Each scene shows the same named points in several views. A view is turned or mirrored, shifted and resized as a whole, has a little noise and may leave points out.

Scene 1
View 1
z_184: [ -1   6  -3  -2   7  -6   9  -2 -14   6  -7   3  12  10   9  -4   0  -9
  -6  -2   5 -25  14   5  -5   7   2  15   7  -7  11  -5 -11  -2  -8   7]
z_921: [  0  -3  -5  -3   0   0   8  -7  -4   1   0   5  22   0   8  -7   3 -13
  -4  -3   5 -24  13   1  -3   0  -5   3  12 -15   4 -16 -15   6   0   3]
z_984: [  6 -11 -12   0   0   2   1 -13  10  -3  -3   3  25  -8   7 -14  -1 -10
 -14  -5  -4 -21  14   5   7  -1 -17  -1  14 -25  -9 -19  -8  12 -10  -2]
z_652: [ -1   2  -1  -3 -15   4   1  -1  -5  -6  13  23   8  -5  18  11  19 -10
   5  10  13 -31  -9 -15  -4 -11   6  -6  15  -7  13 -19 -13  12  -4  -1]
z_95: [  1  14  -1  -4   4  -8   5   2 -19  12  -2  13  -2  15  20  11   2  -1
  -7   5   0 -32   5  -3  -3   8  12  20   9   4  20   1  -6  -5 -15   4]
z_950: [  4   7  -4   6  20 -11   3  -8  -3   0 -17   0   4   9   4 -13 -11   0
 -26  -8  -7 -11  16  23   7  11  -6  20   1 -19  -1   7   4   1 -32   1]
z_718: [  5  -3 -14 -12 -14   1   3  -4  -4  19  12  17  21   0  28   9   8  -9
   4  10  -5 -51   7 -21  -4  -3   1   4  27   1  11 -23 -19   1   7   2]
z_609: [  2 -10  -8  -2   2   3  10 -12   1  -3  -5   0  30  -4   4 -15   1 -17
  -8  -6   4 -20  18   6  -1   0 -13   1  10 -22  -2 -19 -15   8   0   3]
z_7: [-10  -1   5   2  -1   2  16  -4 -19 -17  -5   3  18   1  -4 -10  13 -22
   4  -5  26 -12   8   7 -15  -2   2  -2  -2 -17  14  -9 -19   9   4   9]
z_281: [  2  -1  -6   2   3  -2   0  -8   3  -4  -3   9  13  -1   8  -6   2  -7
 -16   0  -1 -21   8   6   5  -1  -7   4  10 -18   0 -10  -1   8 -18  -2]
z_12: [ -8  15  10   2  -3  -5   6   4 -22  -9   1  18  -6   9  12  12  18  -6
   3   8  22 -20  -7  -2 -11  -2  18   6   1  -1  24   0  -9   4 -14   4]
z_343: [ -5   2   2   3   0   1  10  -4 -12 -11  -3   9  15   1   2  -5  12 -15
  -2   0  17 -17   5   3  -8  -4   0   2   3 -15  10 -10 -13   9  -4   4]
z_116: [ -8  14   6   8  21 -11  11  -3 -21  -6 -21  -5   3  16  -4 -13  -6  -7
 -19 -10  10  -4  17  25  -5  14   4  21  -8 -15  11  13  -4  -1 -25   8]
z_997: [ -5  -3   0  -1  -3   4  11  -3 -11 -10  -1   5  20   0   2  -7  11 -19
   3  -1  19 -20   9   0  -9  -3   1  -1   8 -14  11 -15 -19   9   3   7]
z_210: [  5  -1  -8  -1   4  -3   1  -9   3   1  -2   8  14  -2  12  -7   0  -5
 -14  -1  -6 -25  10   4   8   1  -9   8  12 -17  -1 -12  -3   7 -18  -2]
z_371: [  8 -14 -16  -7  -6   6   5 -12   8   4   2   5  34  -9  11 -12   0 -15
  -5  -3  -4 -32  15  -4   3  -2 -16  -2  21 -20  -5 -28 -17   9   3   0]
z_299: [  0   7   0   2   2  -5   3  -4  -8  -5  -4  11   2   5  10   0   4  -4
 -11   1   6 -19   3   5   2   1   3   8   5 -14   8  -3  -2   7 -21   1]
z_321: [ -2   7  -3  -8   1  -6  12   0 -23  13   0   8  11  14  16   5   4  -9
   1   4   5 -37  11  -5  -9   8   8  16  12   3  20  -6 -19  -5   1   8]
View 2
z_95: [  6  30 -17 -35 -16   2 -12 -16  15   7  14 -30  10  27  -5   6  -7 -23
 -15   1  33  -1  -2  11  39  23 -22  29 -16  11 -12  -6 -11  15  -2 -53]
z_718: [-13  -5 -34 -56 -55  -7   7  22   8 -20 -23 -20  23  27   2  -6 -18   9
 -19  -2   1  31 -13  16  20  47 -31   0  11 -34 -25   4 -40  -1 -31 -45]
z_997: [ -6  -2 -43 -15 -19 -14  -6   6   9 -27  28 -13  14  26   5 -12 -20  23
   0  29 -20  28  -3  -6   4  -9 -21   6  18  10  -3   1 -15  -6 -10   2]
z_184: [ -6  27 -31 -18 -14  -4 -17 -14   8 -12  25 -25  14  31  -2  -5  -6  -5
  -7  11   8  10   0   4  26   4 -30  11  10  22  -8  -3 -16  -1  -8 -26]
z_950: [ 21  50 -26  24  -3  -3 -36 -27  10  28  36 -21   4   5 -14  -4  19 -48
 -21   2  -3 -19  -2   0  32 -15 -11  15 -15  36 -18 -12  12  27   7  -6]
z_609: [ -9  22 -47  10 -27 -13 -23   1  -1 -14  15 -12  18  16  -4 -18   5   3
 -16  12 -38  20  -4  -2   5  -6 -29 -18  28  11 -20  -3 -19  -7 -26  15]
z_321: [-15  20 -29 -40 -20   2  -4 -10  11 -23  14 -32  18  43   2   2 -20  10
  -6  12  24  18   0  11  28  18 -33  20  10   9  -4   1 -26  -9 -11 -45]
z_984: [  5  21 -44  12 -36 -15 -24   9   0   3   5  -4  20   1  -7 -19  14 -16
 -25   1 -45  13 -14  -2   9   3 -21 -21  14  -4 -31  -6 -13  10 -25  14]
z_7: [ -4   0 -44  -4  -2 -12  -9   1  10 -28  42 -16   9  30   9 -10 -21  30
   6  40 -19  29   2 -10   0 -28 -17  12  19  26   7   1 -10  -6   2  16]
z_371: [-11  15 -46  -3 -48 -14 -17  18  -4 -14 -12  -8  26  11  -4 -17   7   0
 -25  -1 -46  24 -15   3   7  17 -31 -31  27 -15 -35  -2 -30  -5 -40   5]
z_921: [ -4  15 -41 -11 -26 -11 -14   4   4 -17  14 -18  19  20  -3 -10  -8   3
 -10  10 -18  20  -6   0  11   4 -23  -6  16   6 -19  -1 -19  -1 -20  -3]
z_652: [ 13 -25 -33 -46 -36 -14  16  32  18 -14   1  -7  11  16   6  -6 -32  16
  -4  17 -10  32 -11   0   5  18  -6  21  -4 -30  -8   6 -16  18  -6 -19]
z_343: [  3   1 -38 -11 -14 -12  -7   5  13 -17  31 -13  11  22   3  -8 -17  14
   0  28 -17  22  -3  -6   7 -15 -14  14   8  13  -2   1  -7   5   0   4]
z_12: [ 14 -11 -23 -44  -7  -7  10   2  28 -10  32 -20   1  28   8   5 -37  11
   6  29  23  18  -2  -2  17  -4  -6  49 -20   9   9   0   0  20  19 -30]
z_281: [ 17  24 -33   3 -21  -9 -21  -5   7  11  21 -13   8   7  -8  -8   6 -24
 -17   9 -15   2  -8  -3  17  -5 -15   9  -9  13 -16  -6   1  21  -2   0]
z_299: [ 15  15 -27 -13 -17  -7 -12  -5  16   6  23 -15   6  14  -4  -4  -7 -16
 -12  11   0   7  -6  -1  21  -4 -11  19 -11  12  -9  -3   0  22   2 -14]
View 3
z_184: [-23  18  13   7  31 -26 -11  -8  10 -14   2 -11  19  24  13  17  16   6
 -25  20  10  11  25  13  -6  19 -16  10  -8   6  28 -17   8 -11 -22   0]
z_343: [  1  17   7  12  16 -23 -16 -12  12  -7  -1   3  18  30  16  16   4  14
 -14  10  19 -10  17 -17 -20   9 -11  16 -16   1   7  -3   6   3 -15   2]
z_371: [  8  19  42  19   4 -24 -14  -6   6   8  31   6   9   7  27  -6  -4  11
 -13  16  19 -30   7  10   1  24 -27  -3   2  23  -3 -25 -31 -23 -47  -2]
z_12: [-14  15 -13  -2  27 -10  -6   7  -1 -16 -24   2  24  35  13  29  12  16
 -21   7  -2  10  16 -28 -14 -10  13  22  -8 -20  29  -1  34  14 -19  -1]
z_609: [ -1  16  24  17  13 -30 -23 -23  18  -3  17   3  15  23  15   6   4  10
 -15  14  25 -19  18   0 -14  25 -28   6 -21  17  -1 -12 -13 -11 -16   6]
z_299: [-16   3   8   2  29 -17 -20  -8   6  -9  -1  12  11  20   3  21  11  11
 -24  10  -7   6  22  -1   3   9 -13   3 -15   3  12  -6  18  -3 -22   6]
z_997: [  2  26  16  15   9 -32 -12 -15  17 -10   5  -6  24  31  25   9  10  13
 -14  14  35 -14  19 -14 -26  18 -14  19 -16   2  11 -10  -7  -5 -15  -1]
z_950: [-31  -4  15   3  53 -25 -35 -31  20 -13  12   8   6  18 -16  22  19  -2
 -33  15 -14  20  38  33  14  27 -36  -9 -32  22   9  -9  16 -13  -4  20]
z_281: [-10   3  16   6  31 -17 -29 -17  11  -5   9  15   8  18  -2  19   6   9
 -23  10  -5   1  22   8   4  14 -21  -3 -22  14   0  -6  10  -6 -20  11]
z_652: [  7  15  10   5   5  -3  -5  17 -12   4  -5  14  17  18  24  14  -6  22
 -14   4   1 -19  -2 -31  -3  -9  10  12   6 -11   9 -11   6   5 -46  -8]
z_210: [-10   4  25   6  28 -16 -24 -10   5  -2  15  14   6  10   5  10   4   7
 -24  11  -7  -4  19  15  13  18 -25  -7 -11  17   2 -16   0 -11 -32   5]
z_95: [-35  14   7  -1  40 -13  -3  10  -6 -15  -9  -4  19  22   8  22  20   6
 -32  20 -11  26  24  12   8   5  -1   7   6  -6  41 -21  25  -4 -33  -5]
z_116: [-34   6   2   5  51 -37 -30 -36  32 -26  -3  -6  19  36  -9  29  27   0
 -29  17   7  27  44  19 -12  26 -28  12 -41   6  22  -1  28  -3  15  13]
z_7: [  3  26   5  16  11 -32 -14 -20  23 -11  -3  -6  28  39  23  15  11  13
 -12  11  35 -15  20 -25 -35  14 -13  25 -26  -5   9  -1   3   1  -4   1]
z_718: [ -7  26  29   9   7  -8   8  32 -17   4   4  -3  15   9  35  -1  -1  16
 -22  16   6 -12  -2   3  10   5   1   5  33  -2  29 -35 -12 -13 -70 -20]
View 4
z_950: [ -9   2   2 -26 -43  -3 -14   6   8  -1  31  34 -14   2  35  20  18 -13
  19 -15 -15 -14 -12 -31  18  17  19  27  -5  15  15 -28  17 -17  -8  11]
z_997: [  7  -3  14   9   5  36   6  -4  15 -10   6   5  -2   9   3  -7   1  23
  -1   8  -4   2   8  -5  -5   8   4   5  -5 -19   3   6 -13  15  23  -4]
z_321: [-11 -20  16  15  12  20 -20 -18   1  -1  26  13   8  22  -2  12  18   1
   7   6  10  21  -2 -14   7 -12  39   7  -3 -31   6  13   3  16   5  -3]
z_7: [  8  -3  11  10  13  38   3   1  18  -8  -5  10 -15   9  12 -13   5  26
   0  12  -8  -8  16 -10  -9  10 -15   4 -12 -19  15   4 -13  10  29   2]
z_95: [-24 -26  13  13 -10  -5 -30 -14  -7   6  32  24  10  12   5  11   9  -3
  19  15  15  22  -3 -24   8  -7  50  11  -1 -22   3  -5   9   5  -3   1]
z_116: [-13 -10   4  -7 -13   0 -26   7  10   6  11  39 -28   1  41  16  31  -6
  24   1 -16 -19   3 -36   7   7  -3  21 -15   0  38 -19  18 -16   3  20]
z_12: [-23 -34  14  31   1   2 -20  -3  -4  11   9  23   4   1  11 -17  -8  27
  14  40  17  12  15 -21 -12   5  26   1  -9 -26   7 -14  -9   3  18   4]
z_184: [ -6  -9  10   2  -4  16 -14 -11   5  -7  23  18  -2  15  10  12  16  -1
  10  -2  -3   6  -1 -18   7  -2  24  13  -2 -16  11   1   7   7   4   1]
z_281: [  0   2   8 -12 -37  10   0   3   8  -8  20  18  -1   0  19   5  -3   8
  12  -3  -3  -3  -5 -17   6  21  21  18  -4   5  -4 -20   1  -3   7   1]
z_343: [  6  -2   9   4  -4  29   2  -2  13 -11   5  12  -8   9  12  -1   6  15
   4   4  -8  -5   6 -10   0  11   1  10 -10 -13  10  -1  -8   8  18   1]
z_299: [ -9 -12  10   0 -27   4  -7  -1   2  -1  21  21   3   1  16   0  -3  10
  14   8   4   3  -1 -18   2  13  26  14  -4  -4  -3 -18   0   0   6   2]
z_609: [ 20  18   8 -16 -15  43  16  -2  19 -21  15   2  -3  14   6   7   6   6
  -5 -21 -17  -3  -7  -2   7  14   8  19  -1  -2  -2   6  -7  12  13  -7]
z_921: [ 10   4  12  -5 -10  32   5  -8  13 -16  18   5   3  13   1   4   1  10
   1 -10  -5   6  -5  -5   6   8  20  16  -1 -11  -4   4  -4  12  12  -7]
z_652: [ -4 -17  17  18  -9  23   7  -6   0  -8  17  -1  27   7 -11 -17 -28  34
   0  22  19  26   6  -2  -7  12  38   3   2 -23 -26  -4 -21  19  24 -14]
z_984: [ 20  18   9 -26 -38  33  21   4  15 -24  23   3   7   8   7   8  -9   9
  -1 -26 -10   0 -11   0  12  25  19  24   0   8 -18  -7  -6   7   7  -9]
z_210: [  1   5   9 -17 -38  17   6  -3   6 -14  29  11   9   7  11  10  -5   3
   8 -15  -4   6 -11  -8  13  19  30  23   2   3 -13 -13   2   1   3  -8]
View 5
z_921: [-21   5 -10   1  -7 -10   2   4  -2   9  12 -10  -1   9 -21   1  -8  11
 -10  -7   8   4   7  -1 -10  -3  11   8  -4  27   8  -6   0   4  -3  12]
z_343: [-36   3 -10   1 -10   3  10  17 -11   5   4  -3   0   7 -21   0  -8   3
  -2 -15   0   6   5   3 -12  -3  15   8  -2  26  -1   6   4  -3  -2  11]
z_116: [  6  -6  -8   7  -6   4  37  19 -21  -6   6   9  13   4 -18   5 -14 -16
  21  -2  17  16 -11  11 -14   3   1  37   9   0   1   2   0 -10 -19   4]
z_321: [-22  -5  -4  14 -11 -15  16   3 -15  -4  27 -20 -11  11 -10  -2  -6  10
   4  -3   5 -10 -14   2  -6 -13  10   4  -8  25  13  19  -2  13 -18   8]
z_210: [ -5   4  -5  -9   7  -7   9   1   2  10  12  -7   1   1 -12   5   3  14
 -10   3  13   6   3   4  -9   2  14  16   0  14  13 -13   5   4   7   7]
z_652: [-50   5  -4  -6  -1  -2   5   5 -10   7  13 -19 -13   0  -8  -5  11  20
 -13 -11  -9  -8   7   5  -9  -6  28 -14  -6  33   9  17  11  12  15  10]
z_371: [-16  13 -13  -5  -6 -19 -17  -5  16  19  14 -16  -3  12 -26   4  -5  21
 -25  -3  13   1  15  -3  -8  -2  11   6 -11  33  16 -22  -4   9   3  17]
z_984: [ -8  12 -12 -11   3  -8  -6  -1  11  18   7  -6   6   6 -21   7  -2  14
 -19  -1  13  11  16   2 -11   5  12  15  -2  22  12 -26   0   1  11  12]
z_7: [-41   4 -15   8 -21   4   8  20 -15   5   1   3   3  12 -29  -2 -19  -4
   1 -23   0   7   7  -1 -14  -2  12  11  -2  31  -5   8   1  -7  -8  15]
z_718: [-32   3  -2   2  -4 -22  -4 -11   4   7  31 -32 -22  11  -7  -4   6  32
 -19   1   2 -16  -1   0  -2 -14  19 -15 -14  37  22   9   1  25   0  12]
z_281: [ -7   3  -6  -8   6   0  15   7  -5   7   7  -2   3  -2 -13   5   3   7
  -4   1  11  10   5   8 -11   5  13  18   5   9   8  -7   7  -2   7   6]
z_950: [ 19  -2  -4  -5  11  -3  28   9  -7   1  10   3  10  -1 -13   7  -3  -4
   7  11  21  16  -7  11 -11   8   4  37   9  -4  11 -13   2  -5  -5   2]
z_95: [-13  -9   3   6   2 -10  31   2 -18  -9  27 -17 -11   2  -1  -3   6  11
   7   7   5  -5 -20   7  -8  -9  13   8   0  10  14  22   4  13 -11   5]
z_12: [-44  -5  -2   3  -4   8  31  18 -28  -9  13  -8  -8  -2  -4  -4   5   5
  10 -10  -9  -3  -8  10  -9  -5  22  -1   3  18   1  35  12   4  -1   4]
z_609: [-16  10 -14  -2  -9  -9  -7   3   6  13   8  -6   4  13 -30   4 -14   6
 -13  -7  13   8  13  -3 -10  -1   8  15  -4  28   7 -19  -5   0  -3  15]
z_997: [-38   6 -12   4 -16   0   4  14  -9   7   7  -6  -1  10 -24  -1 -12   5
  -5 -18   1   4   8   0 -12  -3  16   5  -4  33   2   6  -1   1  -3  15]
z_299: [-16   0  -2  -6   5   0  22   9 -11   3  10  -5   0  -3  -8   2   4   7
   0  -1   6   5  -3   7 -10   0  15  13   4  12   7   4   8   2   4   5]

Which points are out of place in each view (at most two, in the order of its rows)? Write - if all are in place.
view 1 -> z_281
view 2 -> z_95, z_950
view 3 -> z_609, z_997
view 4 -> z_343
view 5 -> -

Scene 2
View 1
z_383: [ 10   2 -10  20   6  18  -7 -13 -10 -13   9  11 -14  25  14  17  -8  -2
   1   2  -3  15   2 -18  15  34  -3   1  -8 -22  21  -2  12   7  -7 -11]
z_301: [-21  11 -10   8   0  31   4  12 -19   7 -13  -9   0   9  -2  16  11  19
 -13 -10  -9  15   6 -32   5  17  19  -4   4  -4   1 -11  -4  16 -19   4]
z_264: [-20  13 -14  -4   1  31   7  13 -22  11 -18 -13  -3   2   0   9  11  30
  -8  -4  -9  17   2 -33   7  13  21   0   8  -1  -2  -2 -11  23  -9   6]
z_421: [ -4  10 -12  13  -7  15   9   7 -18   7  -3   2  -3   8  -9  14  20  10
   0  -7  -4  24   4 -25  -2  27  18   9  -2   0  14  -7   5  11 -21   8]
z_660: [ -8   9 -16  14  -2  16   8   5 -17   5  -1  -3  -8  12  -5  13  10  13
  -4  -1  -4  21   2 -26  -3  28  14   3  -2  -4  14 -10   3  14 -20   1]
z_742: [ 35   1  -2 -12  15  32 -27 -21 -17 -21  -2  22  -8  12  34  17  -9   7
  18   0  -8  13  -4 -13  56  10 -13  20  -1 -34   6  33   5  -4  33  -4]
z_565: [ 28  11 -11 -24   3  27  -8  -3 -24  -3 -12  12  -5  -5  14  10  15  20
  21   1  -9  23  -5 -19  41   4   7  31   4 -11   2  33  -6   1  25  10]
z_968: [ 12   7 -22  -1   2  11   5  -1 -19  -1   0   1 -16   9   3   5   5  22
  11  14  -2  27  -4 -23   9  22   8  15  -3  -5  17   7  -1  16   1  -1]
z_60: [-13   7  -6   3  11  38 -11   0 -17  -4 -10  -6  -5  15  15  16  -7  18
 -11  -5  -9   7   4 -28  22  14   6  -6   4 -18  -2   1  -4  14  -2  -5]
z_612: [  6   8 -14 -10   6  27  -2   0 -21  -3 -11  -1  -9   4  10   8   5  25
   8   5  -6  18  -1 -26  25  10   9  12   5 -10   3  14  -7  11   9   2]
z_61: [ 25   6   1   1   0  24 -10  -6 -16  -5  -2  22   3   9   8  24  17  -5
  12 -19  -7  21   2 -12  32  18   3  23  -1 -17   9  17  13  -8   3  12]
z_624: [-32   7  -7  20   8  38  -4   4 -14   1  -9 -11  -1  22   7  20  -7  12
 -23  -9  -9   4   8 -32   6  24  10 -20   2 -16   0 -19  -1  19 -21  -9]
View 2
z_968: [ -3   8   2   2  23   0   9  -9  13   9  -4   4  26  -9  -4 -11 -14  26
  10 -22  14  -2  24  -8  -9   0  -1   1 -22   7 -22 -11 -13  -6  25  -9]
z_264: [ -7 -21  14 -11  12   4  14  -1   8   7 -23   6  23 -19   0 -16   8  22
  11 -13   6  -2  13 -26  -7  25   8  13   4   5 -30 -10 -24   2  20  17]
z_624: [ 22  -6  17  -8   8  18  13  19 -14   9  -4   9  30 -11  -2 -21  18  15
  -7 -26  -1   7  10 -12 -12  42  19  18  -1  19 -35  -1 -40   7  29  23]
z_301: [  5 -16  13  -8  13   6  11   6   0  14  -6   6  23 -16  -1 -16  14  14
   4 -14   2   4  16 -19 -11  30  17   9   4  11 -31 -13 -25   2  19  19]
z_60: [  8 -10  19 -13  10  17   2  11 -15   2 -18   3  20  -9  -2 -18  12  16
  -1 -31   8  -3   5  -6  -7  24   7  10  -9  13 -29   8 -21   0  33   2]
z_660: [  9   1   4   0  19   4  13   1   8  17  10   8  28 -12  -5 -12   1  18
   2 -17   5   6  21 -13 -14  19  15   5  -7  14 -28 -19 -25  -3  21  10]
z_612: [ -9 -10  12 -10  17   4  -1  -6   1   2 -24   1  16  -9  -2 -14  -2  21
  10 -24  14  -9  14  -8  -7   5  -3   0 -14   3 -19   2  -7  -5  29 -10]
z_61: [  5  -7  12 -10  16   2 -20  -4 -13  20  12  -6  -1   6 -10  -9  10  -2
   0 -26  14  -5  15  11 -12  -2   9 -19 -10  11 -17   2  16  -8  29 -25]
z_742: [ -1   0  18 -11  15  17 -25  -3 -26  -3 -20  -8   0  10  -6 -15  -1  11
  -1 -50  25 -16   6  22  -7 -12 -13 -13 -35  12  -9  34  17  -9  50 -47]
z_421: [  7  -3   3  -1  18  -3   9  -3   9  25  15   4  22 -12  -5 -10   4  11
   4 -10   4   6  25 -13 -14  17  17  -1  -1  11 -27 -23 -16  -3  14   8]
z_383: [ 23  19   8   3  21  14   0   7 -14  11  16   2  25   2  -7 -14  -1  14
  -8 -35  12   5  18  12 -14  11  10   1 -28  20 -25   2 -17  -5  36 -14]
View 3
z_612: [  1 -19   4  12  -6   0   4 -22  -3   5 -14  -9  -6   7   4   0  -2  12
   2  10  39   3   7  19  -3 -15 -14   7  11   0  10 -11  -7 -11  -1  -2]
z_742: [ -3  -8  27  13  14  24   4  -7  -1  -8 -28 -21 -13 -20  10 -24 -19  -4
  42   6  38   6   0  35   4 -15 -30  17  -7 -12  -2  -3   2 -11  -3 -15]
z_565: [  5  -2  23  15 -16  17   7 -13  -8  -4 -12 -23 -20  -3   6 -10  -8   6
  12  -2  44   7  14  26   1  -7 -10  12   8  -5   3 -19 -10 -15  -2  -3]
z_61: [ -5   4  13  12  -7  -4   7   6   7  -5 -14 -24  -9   4  -9 -13 -12   5
  16   2  10  -2   2  23  -2 -10 -19   9   5 -17  -1  -7 -13 -17 -14 -20]
z_60: [-10 -19  -5   7  17 -16   1 -26   3  11 -22  -2  10   3   4   6  -2  12
   4  19  27  -7  -7  14  -1 -37 -19   5   7  -1  10   0  -3 -11 -12  -5]
z_968: [  3 -32  -8  18 -16  -2   3 -17   3   5 -10   0   2  20 -11  -9   2  16
  -4  13  31   3   5  24 -11   1 -22   6  17  -1  10 -12 -10  -9   5 -11]
z_660: [ -4 -26 -17  11  -7 -25   2 -16  10   9  -9   3  13  28 -18   1   4  20
 -15  18  13  -6  -3  13 -11 -13 -20  -2  18  -2  12  -4 -13 -11  -6 -12]
z_383: [ -8 -28  -8  12  12 -11   2  -5  13   5 -23   0  14  13 -15 -21  -7   6
  15  22  10  -5 -10  28  -9  -9 -37   5   4 -12   5   6  -7  -8  -6 -24]
z_624: [-15 -25 -20   3  21 -37   1 -27  11  17 -19   7  22  17  -4  14   5  21
 -10  28  12 -14 -15   6  -5 -43 -20   0  12  -1  13   7  -4  -9 -17  -7]
z_421: [ -4 -18 -14  11 -15 -27   5  -8  12   9  -6  -3   8  30 -19   3   2  19
 -18  12   7  -6   2  14 -11  -8 -16  -1  19  -7  10  -7 -18 -14  -9 -13]
z_264: [ -5 -14  -7   7  -8 -22   4 -32  -1  15  -8  -4   2  15   2  22   7  22
 -21  12  35  -4   6   3  -1 -34  -1   1  19   6  15 -12 -11 -14 -12   9]
View 4
z_742: [-48  18  34 -19 -63 -28   8 -20  41  26  10 -15  44  -2  22 -14  -8  25
  12  18  10  36  18  37 -49  37   1  -5  13  -6  11  17 -20   1  -6 -11]
z_968: [-11 -38  28   4 -21 -21  -3  -8   1  -2  20   9   8   5   3 -17 -16  10
   6 -15  -6  -9 -12  40 -11  10 -14  -4   1  -8  11  28  14 -11  13  -4]
z_612: [-14 -16  24  -1 -19 -25  -8 -10  11  -2   5   1  29   3  11 -25 -14  19
  13  -2   3  -4   3  43 -20   9  -6 -10  -5 -15   2  35   7 -15  -6  -7]
z_264: [ -3 -41   5   3  16 -22 -13  -7   2 -18   1  -4  34   8  -1 -22 -16  28
  18 -10   5 -23  -7  47   1  -8  -6 -15 -21 -25 -12  42  21 -11 -12  -8]
z_60: [-24 -27   4  -9  -1 -23  -3 -18  22  -1  13 -18  44  10   4  -3 -17  35
  21  -2  11   2  -2  40  -9   9  -1  -9 -19 -23  -9  28   9   6  -9  -7]
z_301: [ -6 -38  -3   5  25 -18  -8 -12   6 -14  12  -7  30  10  -5 -12 -15  33
  17 -17   0 -19 -14  34   4 -10  -3 -12 -25 -30 -16  31  22   5  -7  -6]
z_383: [-35 -31  16  -8 -20 -19  10 -17  23  14  40 -13  14   6  -4  10 -13  26
  11 -18  -2  12 -18  25 -15  20 -11   3  -3 -13   4   8   2  22  19  -3]
z_565: [-12  19  35   4 -41 -26  -7 -10  12   6  -6  10  28  -9  19 -44  -7  13
   2   5  -7   5  12  42 -40  11  -4 -11  10 -14  10  29  -5 -18  -9 -12]
z_624: [-22 -51 -11  -8  24 -18  -2 -21  18  -8  24 -26  43  15  -9  11 -17  41
  25 -16  12  -8 -16  34   9   1  -3  -8 -32 -31 -21  26  19  19  -4  -4]

Which points are out of place in each view (at most two, in the order of its rows)? Write - if all are in place.
view 1 -> -
view 2 -> -
view 3 -> z_264
view 4 -> z_742
